Each row is a point on a landscape with many valleys, with its height.
From any point a ball takes the steepest step (drop divided by distance) to one of its 2 nearest points. It stops when none of these is lower. Distance is the straight distance between rows; heights are no part of it.
J673 (h 701): [ 34 -32 -20   1   2  30 -18 -20  -1   1 -11  -8   6 -17 -10  -1  -3   6
  53   7 -34  10]
J75 (h 689): [ 14   6  14  -3 -11  12 -44  -5  -7   6  -9  -9 -15 -15  18  33  35  15
  31 -38   0 -46]
J199 (h 683): [  5  13  31 -16   9  31 -13 -14  -2 -24   1  -8 -12  -9  -4 -10  10   9
  24  -1 -16 -26]
J489 (h 667): [ 11  -3   6  19  -5  14 -10  13 -11  22   9 -11  -4 -16 -16  -7  27 -28
  14   8 -14 -20]
J201 (h 616): [  0 -10   6 -12 -28 -24  29  -2  10   7   4  12   6   9 -13 -12   2 -18
 -30  25  15   8]
J798 (h 546): [-34   1  21  -2  25  17   6   1 -17   3   0  -1  12 -19  11 -40  -4   8
   1  -3 -22  14]
J721 (h 564): [-17   4   7  31 -20  -8  -9  -7 -30  10   6  -7  32   8   5   5   4 -10
  -2  -6  23   3]
J812 (h 75): [ 14   1  47  55 -35  13 -37 -15 -51  21  15  -6   5 -44   8  14  12  15
  24 -20  -1 -25]
J865 (h 102): [ 27   9  23   9  32  28   6  12  21 -16 -11  13  14  28  27 -12 -13  -6
 -27  -7  35  -6]
J391 (h 729): [  3   2 -11 -20   6  24   4 -13  20  10  -7   7  10  -2 -39  23   2  25
   3 -15   0 -21]
J856 (h 179): [ 13 -18  14   2  13  20 -31 -27   5  28  12  24  20  -4  11  23  14 -29
   6 -14  52   1]
J492 (h 352): [  4   1  -1  41  -9 -12  23  24   2 -24 -35  -4   3  44   5  11  12 -11
 -24  27 -29  15]
J875 (h 151): [  2   9  24  -1   5   6  -1 -10  14   5  13  23  18  23  18  18   1 -37
   0  -7  45   3]
J299 (h 573): [  5  15 -27 -38  12 -15  14  22   0   8 -17   9  16  14  -3  25 -15 -16
 -16   8  38  10]
J634 (h 688): [ -6  23 -14  -3   3 -29  17   1  -3  -6  24 -15 -14  20   5 -16  17 -11
 -18  25 -23  13]
J752 (h 539): [-10 -19   1  17 -22 -10 -30 -48 -39  21  50  13  28   0  -1  20  17  -1
  -9 -11  28   7]
J731 (h 497): [-10 -16  32  -7 -29  13 -15  -3  -1   3 -11  -5  -4 -38 -24  -8  -7  44
  19 -29   1 -24]
J645 (h 625): [ -9   4   8 -11 -24 -17  32  -2  -7 -32 -12  21   2  18  28 -28 -40  10
 -27  -3  16   4]
J924 (h 702): [ -5   3  17  40 -16  16   2 -17  26  22  -3  -5 -12  -6 -42  11  31 -10
  -2   2  -4 -13]
J818 (h 524): [ -9 -22 -11   4 -19  -4 -15 -37 -47  -5  51   4   9  17   4  -5   8  -5
   4   2   9   8]
J644 (h 577): [ 10 -17  17 -51 -20  14 -36 -38  -8  -5  12 -12  -8 -42 -10 -10  -6  44
  36  -4 -12   0]
J820 (h 742): [ -2 -36   8  14  -4 -31  40  24 -16   3 -22  16   4  58   9  -4   4  -9
  -7 -12  10   8]
J438 (h 661): [ -5   3  40  24 -18  16 -42   4 -27   4  -4 -18   2 -22  27  11  19  26
  15 -49  -5 -38]
J47 (h 571): [-17 -13   1  30  23   5   8  14 -16  18  17 -16  23  13   4 -34  -3   1
  -6  -6  15  17]
J21 (h 615): [ 18  -9  34 -33  35  36  -6   4  13 -16 -38   6  14  21  -1   9  -8  34
  12 -44  11 -21]
J870 (h 650): [-24   0  18  19  -3 -32  23  11 -13  -3   1  -9   9  -5  16 -25   7  -4
 -23  23 -29  35]
J983 (h 655): [ -2   6  -9 -20   5  30   4  24  14 -22   3  -7  26 -25 -54  -1  -1  28
  30 -15 -18 -32]
J763 (h 711): [  5 -20  11 -37 -20  10 -17 -23 -30  13 -19   8  20 -12  -5  -9  20  34
   1 -17 -16 -22]
J889 (h 375): [  4  21 -34  18  -2   6   3  11  50 -35  -6 -14   3 -25 -25   5 -17   2
   8  24 -24   4]
J693 (h 510): [ 12   4 -12  16  36  26  13  41  18 -39 -10  -1   1   4   0 -22  -5  20
 -10   8 -21 -11]
J170 (h 300): [-29 -17  15 -24 -16 -13  10 -31  19   7 -10  23 -21  -9 -15  10  -2  -7
   9   1   4  14]
J423 (h 653): [  8   8 -10 -20 -16  21   5  10  -8 -13  -5   7  21   2 -11  -4  -2 -24
  17   8   1 -18]
J664 (h 660): [ 13  10 -34 -29  13 -29   7  25  12  -8  19  -6 -24 -14   9  -6   9  -8
 -13  24 -21   7]
J835 (h 668): [ -5  -1  20 -36   9  24 -28 -34 -22 -18   3  -2  -8 -14  19   5  -3  12
  32 -19  -6  -9]
J122 (h 652): [  7   2  -6 -38   3  21  -3 -23  18  -1 -26   7  17  -7  -9   4 -21 -11
  16  12   5  17]
J913 (h 282): [  0  21 -13 -16  -1  -5 -27 -32  -2  -8   4   6  -1  14  40  35 -18  27
  23 -29  24   6]
J355 (h 425): [ 35  -3  -7  41  -6 -14   4  34 -16  26   1 -20  36   8  11 -40  -4 -12
 -36  15  -6  13]
J237 (h 490): [ -8 -30 -24 -21  30  -8  22  28   6  -3 -21  35 -22   8 -11  15 -19  -3
   7 -23 -11  21]
J342 (h 684): [  5   0   9 -11  25  -2  31  23  30 -12  16  13 -18  15 -26  -3  23 -43
 -12  23 -37  -6]
J99 (h 373): [  6  11  -8  49 -14  -1   8  17  -8  -5 -25 -14  10  36   6  10  16  -5
 -23  -1   0 -10]
J267 (h 598): [  1 -15 -18 -15  40   8  -1   0  -3   0  -1  -1 -27  19   2  11  11 -10
  37 -15 -20  -6]
J841 (h 176): [ 13  23  -2  13 -18  -6   4  -9  30 -11   8  -9   6   1  -3  -6 -10 -16
 -17  32   2   5]
J73 (h 631): [ 20   2 -22 -38 -16   4 -35 -29  10 -10 -18  -8 -11 -31   9   6 -26  17
  23  15   0   9]
J957 (h 586): [-17  33  -8   1  -3  -5   2  27 -25 -14  22 -21  13   6   1   7  -7 -25
  10  22  24   7]
J531 (h 232): [ -2  -6  -6  -7  21  10  -5  14  -5  36  -6  -3  18 -11 -15  -1  17 -21
   3   4  20  17]
J768 (h 722): [-24  36  24 -30   1 -12 -22 -20  14   3   9  14 -12  -3  21  39  -9   1
 -19 -21  54   5]
J605 (h 365): [-16  -5  10 -31   5  -5  -8 -20  18   6   8   7 -43 -14  -3  17  -5  33
  12 -18  13 -11]
J270 (h 269): [ -1   9 -23  12  -7 -22 -12  -1   7  24  -3  -8  14  25   0  35  23  -1
  -3 -12  38 -10]
J770 (h 627): [ -1   4  33   1 -19  34 -24 -16 -15 -18  12  -2  39  -9  -6   9   8   1
  12 -36  20 -51]
J474 (h 294): [  8 -14  -6   6  -9 -31   1  14  12  19   5   4  -6  30  10  38   7 -18
  16 -11  50   3]
J951 (h 129): [  8  -6   7  15   9  18   2  -6   4  -5   6  18  18  27  28   2  -8  -3
 -10 -28  46 -16]
J534 (h 681): [-30  -5   3  -8 -29 -17 -23 -36 -24  -9  24  10 -11 -10  15  23 -20  12
  23  -8  33  17]
J687 (h 664): [-27 -12  -3  -4 -16  -6  -4 -30 -37 -32  27  12 -17   5  15   5 -13  17
  32 -12  -4  10]
J815 (h 736): [-19 -30   2  13  -4 -14  31  11   8  10 -33   7  10  19   0  -4  -6   4
 -17  -6   7  26]
J630 (h 491): [ 10  26 -16   2  15 -36   5  33  18 -17  -5 -18 -12  43  40  20 -21   9
 -25  16  31  15]
J713 (h 467): [ -1   9  12  -8  16   5  10  37  18  -3 -30  -8  26 -58   2  -7  -2  -6
 -18  19 -30  10]
J230 (h 619): [-12 -16   9 -29  -9 -16   6 -21 -16   5  17  15 -16 -11  19 -32  -6   3
  -5   9  -6  14]
J528 (h 542): [ -7  11  -6  -8  36  13  23   8  13 -24  -4  19 -16  40 -16  12 -25  10
  -9 -14   8  -9]
J196 (h 316): [ 16 -14   7 -28   5 -15   8  14   6  29  -1  17  -7  24   0  24  17 -41
   0  -6  48   4]
J536 (h 415): [-13 -15  45 -10   3   4 -20 -25  10  16  -6   3 -27 -16  16   3   3  18
   6 -22   8  -5]
J90 (h 570): [-15   6   0 -24  -4 -39  24   5  -5 -16   0  -1 -14  50  -3  32 -16 -20
   7  17   0  31]
J948 (h 402): [-30  27  -5 -34  14  -4   1   0  -6 -29  -6  13 -41   9   4  26 -39  15
  18 -19   3  -4]
J523 (h 728): [-19 -33  27  33   6 -19  18  28  -2  22 -21   6   0  22  -6   7  14 -16
  -6   4  29  22]
J402 (h 389): [ 39  12 -25  25   5   0 -23  27  -8  31   2 -15  16   1   2   4  27   6
 -20 -11  21 -31]
J823 (h 692): [ 11  11  32   6  -7  33  -3 -28  28  -3  -5  -5 -18  -5 -28   8   7  -2
  15   3  -3 -19]
J246 (h 492): [-15  21 -27  -7   5 -12  -3 -16 -10 -22  11 -12 -15   4  21  -3 -15   1
  17  16 -21  29]
J100 (h 399): [-29  13  12   1   2 -10  20  28  19  -3 -11   1 -15 -10  -8  -7 -10  -8
 -10   5   8   1]
J284 (h 734): [ -4 -10  14 -42 -21   9 -14 -25 -21   4  18   7  -8 -25  -9  -2  16  13
   9  -5  -9 -33]
J341 (h 412): [ 18  25 -17 -12  32   4  -7  10 -13 -11  16 -10  -7  18  20  -7   9 -30
   7  18   3  -2]
J371 (h 520): [ 10 -21 -14 -22  30  -3  24  19  30  -8 -18  31  -7  24  -7  12 -33 -18
  -6   6  17  32]
J415 (h 358): [ 33   2 -32  19   9  -1 -14  16  -4  13  -9 -17   1  22  29   7  30 -14
 -13  -4   3 -12]
J945 (h 302): [-12   0  13  22  12 -32  20  11  35 -12  -1 -13 -35  41  13  -2  -7  17
 -22   7   2  19]
J477 (h 338): [ -7  22 -28  21  21  -7  19  11  49 -43  12  -1  11 -11 -32   9  -2 -12
 -10  30 -43  34]
J359 (h 646): [  6  -7 -16   7   4  13   8  22   1   5  -5  -5   8 -15 -33  -8  14  13
  12  -9 -18 -42]
J373 (h 291): [  0  -2   1  14  22 -34  33  22  42 -34  14  -8  10  12 -16  13   6 -25
 -22  32 -47  31]
J143 (h 608): [ 21  -2 -15 -41 -24  -1 -31 -24   9  -4   3 -17  -4 -50   0 -11 -14  47
  13   7 -30   6]
J609 (h 721): [ -3  13  -7   4  -8  27 -15 -16   7  23 -26 -12  36  -6 -47  11  11  32
   0 -14  -7 -25]
J898 (h 693): [ 11 -26  -6 -16 -21  13 -33 -38 -33   8   8   7  36  -2  13  -8  10  47
   7 -32  -7 -31]
J413 (h 523): [  0   0 -27 -10  52  21  27  42   5 -29  -3   7  12  14 -12 -10 -14   8
  10  -7 -14   6]
J172 (h 630): [ 19 -19  -5  -2 -26  -3  23  -1  21   5   6  22  25  -9 -23 -26   5 -25
 -12  14 -14  -2]
J780 (h 299): [  2  -7  29  45 -26  -1 -48 -16 -38   4  27  -6 -16 -27  33   8  11  -7
  22  -9   1  -6]
J930 (h 597): [  4  -9  -8 -29 -20 -30  17   9  10  13 -15  13  18  14 -11  11 -17  -7
 -34  10  40  22]
J524 (h 265): [-18 -10 -11 -28  -2  -2   7  -1  -2  26  -1  12  17 -27 -21   1  11 -24
   8  14  -8  39]
J25 (h 493): [ 18  -4 -24  10   4   6  21  27   6 -12 -16   2   1   4  24 -29  -7  14
 -28   6 -19 -10]
J529 (h 713): [ -7  18  -1  33  -8  14  -8 -29  13  42 -16 -18  17 -11 -43   5  13   6
 -17   0   1 -10]
J304 (h 614): [ 13  -2  27  17 -27  35 -25  -8 -38  -1   8  -6  30 -22 -21 -15  -8  14
  19 -24   5 -45]
J221 (h 183): [-19  -9   5  19  -2 -26   0 -15  20   3  -4  -7 -50  21   2  24   6   0
  23   4   7  26]
J912 (h 596): [ 11  13  36 -15  23  43  -9  18  22 -30 -47  13  -3  11   6  12 -28  25
   3 -16  19 -14]
J753 (h 754): [-17  16  10 -20 -16  20 -18 -28  -8   8   5 -16   3 -23 -33  15  26  13
   4  -5  -2 -38]
J13 (h 96): [ 17  -8  24   8  -8  19  12 -34  24  -7 -20  15   3  12  12 -19  -4 -16
 -19  17  -5  19]
J483 (h 662): [ 28  -3   4 -32 -31  19  -7 -16  29   2 -29  15  16 -17 -10   0  -6   1
  -7   6   7 -15]
J555 (h 206): [  9   3   4  -1  31  21 -14  -9  -4  32  -2   1  23   6  15   4  22 -17
 -13 -16  36   0]
J48 (h 374): [-26  -9  -6 -16 -16 -18  -7 -14 -15  23  12  -3 -13  -4  -9  12  42   1
 -10  -9 -19  -9]
J873 (h 245): [ -9  -2  17  12  15 -32   7  -8  23 -10 -11   8 -52  23  30  -1 -19  17
  13   0  -2  31]
J676 (h 321): [ -4  17  -9  43 -16  12   0 -25 -16 -20  30  -9   1  20  -3 -19   2   1
   9  11 -15 -14]
J971 (h 530): [-24   9 -14  15  15  21  24  22  15 -34 -34   2  22  -5  -1   5 -21  -4
 -17  20 -20  22]
J533 (h 569): [  3 -18 -31  40 -19 -16  -3   7 -11  20 -13 -13  12 -11  -1 -14  -5  32
  -3 -10 -16  -2]
J943 (h 602): [ -6 -14 -18 -19 -19 -11  24  -7  -4  -9   9   8   3 -26  -8 -18 -10  11
  -2  12 -10   7]
J178 (h 723): [  6 -18   0  14   9  -4  12  36 -12  12 -28   3  10  27   5  13   9 -37
   7   7  33  17]
J219 (h 670): [ 33  -7  -7 -28 -11  16 -14 -24  16   0 -30  -2   5   7   0  -7  -1  30
  -3 -17  -1 -22]
J183 (h 642): [  4  10   8 -17 -23  19 -16  -8 -31 -16   4  -4  31  -7  13  11   2 -17
   6  -6  16 -32]
J890 (h 584): [ 10 -21 -32  10 -35  -8   9 -10   9   0 -15  11  16 -14   2 -19 -11  24
 -12  -1 -16   6]
J81 (h 447): [  9  10 -29  11 -15 -29   1  29  -5  -2   1 -20  -8  20  18   5  -7   9
 -10  10  25   6]
J616 (h 431): [ -4   7   9  37   1   2  17  33   9  12  -2  -6  14 -20 -20  -8  -4  -5
 -14  15  18   2]
J725 (h 626): [ 19 -23   2 -34  34  33   4  21  14  -9 -28  10   3   2 -14   3  -6  10
  22 -23  -3 -26]
J231 (h 255): [ 37  11  -9  73 -25 -11 -21  -5   2  20  -8 -23  -1   9  -1   7   7 -17
   1  19  -9  11]
J375 (h 455): [-10  -7  -1 -24   2   2 -10  -4 -16  13  10   8  10 -14   5   0  13  29
   0 -30  26 -15]
J43 (h 682): [ 28 -28  -9  -8  11  19 -18 -28 -11  -4  16  10  22  16  23 -22   6  25
   5 -31   2 -29]
J426 (h 810): [ 19 -33 -17  33 -30 -45  -3  30 -20  29  22 -21 -28  -8  -2  -6  22  -5
   1  14 -11  11]
J953 (h 663): [-22   4  31  24  25   5  27   0  18   7  16   6 -20  20 -18 -16  10  -9
 -11  -2  12   7]
J280 (h 377): [  2 -12   2 -38  39   4  10  36  34  19 -13  13 -29 -27 -15  -2  10  -7
  -1  -8   1  -6]
J973 (h 710): [ 20 -30 -33  -7  -8   5  -7 -13  -5   6  -3  10   1   1  -2   2 -11 -11
  42   2   4  14]
J136 (h 362): [-16  -2  -6   4  27 -18   9  25  27   4 -15   8 -29  14  17  -2  -3  24
 -26   2 -18  21]
J967 (h 511): [ -1 -19  33  30 -13   2 -28 -12 -35  43  -9   3   6 -26  11   1  25  -5
  -5 -15   4  -9]
J387 (h 717): [  2  -9 -24   1  -1  -2   3   3  -8  -1 -19   2   5  28   9  18   0 -16
  14  -9   7   8]
J393 (h 666): [  2 -10   0   0 -19  16  17  19 -35   4  -4   8  16 -16 -19  -8  16 -40
  12   9 -13 -15]
J766 (h 489): [  8  15 -20  17 -29   3 -26  -8 -27  -1   3 -24   7 -37  10 -10 -20  21
  13   6   6  -6]
J240 (h 525): [ -9 -19  27 -34   9  12   4  12 -24  -3   9   8   8 -35  21 -46 -13  10
   9  -6 -12  -7]
J860 (h 309): [-29   2  29  -7  -1   7  -2 -15   9 -13  -9  16 -23  -5  -4  25 -26  19
  26 -28  32  -8]
J797 (h 512): [-10   3 -36  -9  -5 -11  -1 -30 -35  -4  32  -7  -2  16  10  -9   6   6
   6   7 -18  19]
J27 (h 575): [ -5  -5  -8  24  21  18 -10   0 -27  13  27  -9  26  13  12 -19  18   5
  -1 -30  18 -14]
J441 (h 783): [ 27 -23 -16  38 -41 -58   3  12  -5  30  35 -18  -2 -15 -21 -20   3   4
 -20  27 -22  19]
J351 (h 545): [ 20 -15 -16  54  -5  -5 -22  -2 -33  28  18  -5  16 -14  18 -25  -6  14
  -8 -10   1  -3]
J712 (h 496): [ -7 -29  -2 -20  -2  13   4  22 -14  18   3   4  18 -48 -13 -25  -6  18
  13 -10  -6  -7]
J853 (h 600): [  7   5   1 -22 -39 -32   3 -11  24   0  -1   0 -18  13  10  20 -14 -34
  -1  30  31  28]
J761 (h 672): [-19  25   4  12  -3 -12   7  -9 -17  -7  14 -13   9  -8  -6 -20  17 -18
 -19  28 -42  17]
J259 (h 743): [-25  20   6 -31   8  11 -10 -39  -1  -7  15   4 -14   4 -29  27   8   3
  16 -15   2 -27]
J436 (h 554): [-15  -7 -12  -3  -1 -16 -12 -21 -15  26  27  10  27  16  -9   3   7  -5
  -6 -13  36  15]
J482 (h 648): [ 25  14 -15 -48   8  11 -13 -22  36  -8 -18  -5   0 -24   3  -2  -8   5
  12  21 -26  19]
J498 (h 623): [  9  -3 -17 -34 -18 -32  -1   3  13   3   6   0 -30  -5  15  -4 -14 -24
   4  27   1  16]
J261 (h 735): [  5   7   0  17 -28 -20  10   0  13  12  26  -4  -4 -36 -28  -5  21 -27
  -9  35 -25   3]
J390 (h 472): [  3 -35  23   7  -2  15   2  22  -5  20   4   2   4 -47  -2 -34 -16 -14
   9   3  20   1]
J223 (h 559): [-22 -13   6  27  13  21  13   5 -20  28  -7  -4  38 -17  -5 -38 -10  14
 -15  -3 -15   5]
J306 (h 418): [ 30   2 -47   7 -21 -19 -10  33 -10  16   6  -9   7  -5  -4   0   5   5
 -11  -2  23 -18]
J17 (h 641): [-27   0   6 -35  -2 -10  -8 -30 -16 -16  27  13 -39 -13  12  -4  -9  19
  11  -3 -16  17]
J97 (h 372): [ -8  25 -12  20 -12  10   8  31  14 -33  18 -17 -22 -28  -7 -18 -20   5
  16  13  20  -7]
J651 (h 759): [  9  -7  -2  19 -44 -25   4   1  -1  15  41  -8   9 -17 -30 -21   2  -8
 -17  30   5   5]
J31 (h 504): [ -9  16  18  13   3   9  17  15  28 -14 -38   0  22 -19  -6  -4   0 -19
 -38  35 -35  13]
J370 (h 311): [-13  -9 -13 -23 -13 -14   1 -25 -12  35   7   5  20 -14 -23   6  34 -16
 -15  17 -27  16]
J385 (h 229): [-10   6 -25  -3   5 -28 -20 -12  -3   6  24   5  14  24  24  43  -2  12
   2 -30  40   9]
J3 (h 618): [-13  10  -6 -28  30   1 -10   5 -14  -3  24   8 -44   4  17  25   9 -24
  37   0  -8   9]
J394 (h 445): [ 19  15 -19  25   8  11  -4   4 -20  27   8 -14  30  13  -7 -24   6 -15
 -20  14   0  -3]
J742 (h 468): [-20  35 -10 -14  23  13 -18 -21 -16  -6  -8 -23   2 -15  36  -7  -3  10
  10   8 -15  20]
J735 (h 400): [ -6  20 -11  -8   9   9   8   2  12   4   6  -8  30 -39 -23 -21   9  10
 -27  12 -42  -9]
J193 (h 361): [  6  -3  -7  17 -20 -16   4   7  -1  12 -20  -9 -15  -4  20  -6  17  -7
 -21  25 -42  11]
J160 (h 458): [-20 -10  22 -11 -29   7   4  -4  13 -15   6   3 -29 -37 -17  -1  -8  16
  23 -11  -1 -34]
J807 (h 417): [-10  -6   4   0 -27   0  18  19   4 -35  13  -1 -34 -37  -4  -6 -23   1
  35   8  -5 -10]
J44 (h 344): [-20 -20   0 -36 -31 -18   7 -36   3  15   8  18  -9 -18 -27   8  18   8
 -11  24 -19  11]
J796 (h 644): [ -7  -8  18 -31  16   9 -22 -11 -19  -3  29   7 -30  -8  12  12   0 -20
  36 -17  17  -7]
J504 (h 427): [ 10  13  10  18 -17   5 -44   4 -24   6  27 -18  -3 -42  21  -2  -9  -6
  15   4  23  -7]
J920 (h 643): [  7 -25  -2   0  13  12  25 -15  -3   2   4  25  19  27 -15 -21  -6 -28
  14   3  -4  14]
J185 (h 568): [  3  27   0 -30  26  29  -1   1  18 -32 -22  11 -12  12   5  28 -23  14
   0  -7  12 -15]
J405 (h 706): [-31  30  31 -17 -14   0 -20 -38 -10 -20  28  10  -5  -4  28  32 -11   4
   5 -17  38  10]
J542 (h 685): [ 21 -14  -2  11   2  39 -37  -8 -17  11   0 -16  -2 -23 -15 -11  16  -4
  40   2 -28 -14]
J639 (h 737): [-14  25  -8   0  14  17   5 -15  21  -4  10   1 -12  19 -43  25  25   8
   1  -1   6 -33]
J834 (h 327): [  2  13  -7  10  -9 -15  35  22  21 -36  -7 -16   0  28  -8  14   0 -22
 -16  35 -34  17]
J635 (h 531): [-15  -7  -9  -4  43  12  27  25 -10 -17   6  21  20  41  -7   2 -17  -9
  -3  -8  13  11]
J203 (h 649): [ -9 -20  14   3  35 -24  25 -19  -3  10  20  17  -9  58   1  -4  -2  -3
  -4 -24  10  17]
J699 (h 645): [ -9  19  20  -4 -11 -21   8 -16   8 -29   9   6 -26   7  36 -31 -25  18
 -29  13   3  14]
J481 (h 603): [ -9   0 -11   2 -10 -27  14  23  -6 -11  24 -22  -4  -5  -3   3 -14 -19
  18  30   1  27]
J247 (h 676): [ 27   0  -3   0 -16  19  -7 -25   6 -20   0  12  -1  15  23 -19 -13  12
   7 -13  14 -28]
J901 (h 440): [  5  25  -4  -8  14  19 -20  -7 -32  -3   6 -18  10 -11  34  -4   5 -28
  18  19 -11   7]
J395 (h 448): [-21  -3  -5 -30  15 -20  11  22  -2  -7 -13  12 -42   0  11   6 -35   0
  14 -17  -1  14]
J551 (h 522): [ 26  11 -30  37 -24 -12 -21  -3 -33  20   1 -19  27 -16  16 -20 -26  20
 -19  11  13  11]
J289 (h 303): [  7  22  13  37  -7  32 -18 -24  -6   2  -2  -9  14   4  -1 -17   7  -3
  -2   6 -16 -25]
J386 (h 834): [ 16 -19 -33   9 -16 -45   1   7   1  14  11 -18 -27  -2  17  -6  14  21
  -6   1 -25  12]
J442 (h 426): [ -4   2 -29   3   8 -23   9  29  36  14 -20 -11  -1 -20   3   0   3  22
 -38   2 -10  25]
J653 (h 70): [ 22  -8  21  10  19  20  23  -2  20 -21 -12  17  -9  33  19 -22  -4 -24
 -26  18   9   1]
J714 (h 357): [-27   9   2  -1   2  -1  14   8   8 -31  -3   0 -24  -3  -3  10 -26  22
   9 -11  16 -13]
J989 (h 306): [ 20   7   2  55 -17 -28  -4  14   9  18 -34 -26  -9   6  10   3  20 -16
 -15  35 -29  27]
J910 (h 460): [  6  32 -16   1   7  28  -5   7 -10   5 -19 -12  50   5   1  -7  11  -9
 -31  19   4 -15]
J430 (h 547): [-11   7 -20 -32   5 -18  23   7   5  -6 -20  22  -3  33 -10  32 -34 -17
  -8   2   9  24]
J700 (h 669): [ -3  27  27  -1   2   1  -6 -28   7 -25   1  -2 -43  13  50  -3 -14   7
  -5  -4   9  -5]
J789 (h 388): [ 25  13 -10  -5  27   1  -3  -2  -2  -7 -16  -7 -20  41  28   7  25 -19
  -4  10 -14  -2]
J932 (h 413): [  3  -6  19 -12  26  14  -9   2  25  22 -21   0 -33 -23  12  -6   8   6
   1 -12   4  -1]
J398 (h 342): [ -7  17  -6   8  -7  15   8  13 -11 -22  34 -21  -8 -14 -18 -15  -6 -10
  20  16  -8 -24]
J46 (h 567): [ 10 -15  43  12 -19  22 -38 -34 -23  24  -7   9  14 -23   5  21  26 -14
  14 -26  11 -31]
J422 (h 654): [-18  -6  38  10  53   0  17 -13  20   3  18  13 -28  31  10 -10   1   1
  -9 -29  14   0]
J429 (h 566): [-38   6  -2  -1  20  -7  34  15  14 -23 -15  15   3  -9  -1  -8 -29  18
 -20  11 -36  41]
J15 (h 528): [ 17  20 -17  17  39   0  -5  26  21 -23   4  -9  -7  44  25  20  -9   0
 -14   4  27   4]
J335 (h 343): [  0 -21  -5 -24  29 -11  12  30  25  29 -12  17 -15  11 -22  20  20 -27
  -9  -3  14   5]
J929 (h 572): [-30   5 -18 -23  34 -15  17   7 -21 -13  17   9 -21  26  -4   0  -5   9
  -1 -12 -44   3]
J522 (h 398): [ 15   7  -3  50 -11 -27   8  14 -19  12   8 -25  20  34   8 -17   8   8
 -39   7 -14  -3]
J366 (h 671): [ -6 -15  21  16  29  -8  34  35  26  -2  11   4 -12  32 -18 -13  17 -21
 -26  17  -6   2]
J757 (h 432): [  2   3  -7 -21  38  15   5  31  26  -2 -13 -10  12 -34  -8 -21   7  14
 -27   2 -27   1]
J77 (h 474): [ 29  16  -7   5  -4  24  -3  11   0   0 -34  -8  14   2  18  -9  -1  -2
 -15  13  -8 -23]
J904 (h 624): [-18  14  -7   8   3 -22  16  28 -10 -17  -1 -14   5  -7  15 -24 -24   0
 -11  22  -2  43]
J220 (h 691): [-18  29  40  -3  -1 -16  -1 -14  17 -12  -1   0 -25  24  26  24  -7  -7
 -11  -6  38   5]
J383 (h 651): [  2  -9  14 -12   9  12 -10   5   1  -9 -13  11 -15   9   5  34  21   2
  28 -37  11 -42]
J407 (h 576): [-13  28   1  30 -19 -11  -3  33 -35   8  -2 -18  41   8   5   9  -8 -31
 -14  13  35  12]
J488 (h 599): [  8 -14  30  18 -26  21 -25 -39 -27  22   4   1  27  -6 -28   0  13   0
  11 -12  -3 -28]
J65 (h 638): [  1 -27 -16   6  -2  -3  48  -7  27 -21  16  32  14  15 -24 -27 -14 -16
  -4   8 -21   9]
J24 (h 647): [ -2 -32 -13  18  13   0  37 -16   4  -3  13  21   5  52 -14  -6 -13   5
   8 -13   1  18]
J880 (h 634): [ -3 -16   6  -1  18  22   5  23  -2   1 -22   1   2  15 -10   8  20  11
   6 -33 -14 -37]
J108 (h 585): [-13  -3 -23 -26  57  11   8  11  -2   1 -10  11 -16  11  -7  -4   2   0
   9 -13 -44  13]
J837 (h 601): [ -8  -5   8  33  10  13 -33  -2 -35  13  13  -7  22  -8  24  14  20  16
  13 -41   4 -20]
J782 (h 604): [-21  -5  -9 -19   2 -29  33  -3  -3 -27  -2  10   1  -1  21 -21 -44  22
 -22   2 -13  27]
J874 (h 703): [ -7   6  12   2   4  -6  23  20  36  -6  20   7  -8 -32 -34  -4  16 -44
  -7  31 -25  10]
J759 (h 581): [ 14  15  -4  -9 -14 -26  15   4  10  -7  -3  -2   0  46   9  28   1 -41
  -1  26  16  14]
J519 (h 367): [ 23  17  -3  -1 -11  28 -11  -6  -9  19  -4 -11  44 -41 -30 -23   5   4
 -10   9 -22 -21]
J421 (h 453): [  4 -19  -1  25   4  -1  20  38  -4   8  -3  -1   3 -24   9 -29  -4 -20
   1  13   0  13]
J570 (h 212): [ 22  13  -7  33 -42 -13  -6 -23   3   1 -12 -12   6  12   7  -5   3 -20
  -9  17  -4   8]
J250 (h 557): [-21   9 -15 -22  36 -13  35  -4   7  -9   7  18 -20  39 -32  21  -1   8
 -10 -18 -22   2]
J916 (h 665): [  4  10 -21 -27  17  31   6  12  17 -25  -3 -11  -6 -12 -23   1 -14  15
  33   0 -16 -12]
J974 (h 424): [-21  -2  -1 -22  -3 -22   7  -4 -10  11  -7  17 -12  10   8   3   8  16
  -9 -23  -5  -8]
J144 (h 540): [ 19 -14  34 -15 -37  20 -45 -19  -1 -10 -10 -20   6 -40 -29 -11  -1  55
  39 -14 -15  -2]
J497 (h 246): [-21  -5  18  -2  -9 -12  11 -12  33  -9 -13  14 -50   8  -9  33 -16  -1
  12 -16  20   9]
J925 (h 353): [ 18  -9  24  36 -31   1 -50 -11 -48  46  -1  -9  -1 -52  -8   8  16   9
   7   0  -9 -19]
J36 (h 133): [  1  15  25  13  -8  12  20 -17  50  -8 -15  15  -7 -14 -16 -12  -3 -13
 -17  27  -5   5]
J517 (h 553): [ 19   9 -15  -9  33 -11 -13  35   4   2   1  -8   8  35  39  36   6 -19
  -5  -7  45   3]
J356 (h 333): [ 35  25  23  21  -5  35 -29 -14 -13  26 -11 -13  31 -18 -15  -9  15  12
  -7  -7  -7 -40]
J431 (h 858): [ -9  -4 -30  -7 -16 -30  -2   0  16  -7  -3 -14 -46 -12   9  12   2  33
   4   0 -29  15]

Two balls start at each pair of points below. Name the first point that both come to, or write never.
J375, J837 | never
J635, J47 | never
J426, J870 | never

For each start below, name the point where the ball stops.
J405 | J812
J768 | J289
J761 | J415
J438 | J221
J386 | J430
J815 | J812

Call two points neighbours if one is among the 2 nearest of the other. Go from one point of each pair to the other, from neighbour to neighbour, staying as low as possible. Name the highest point that can't be avoided.
J221, J385 | J536
J221, J289 | J757
J653, J221 | J44
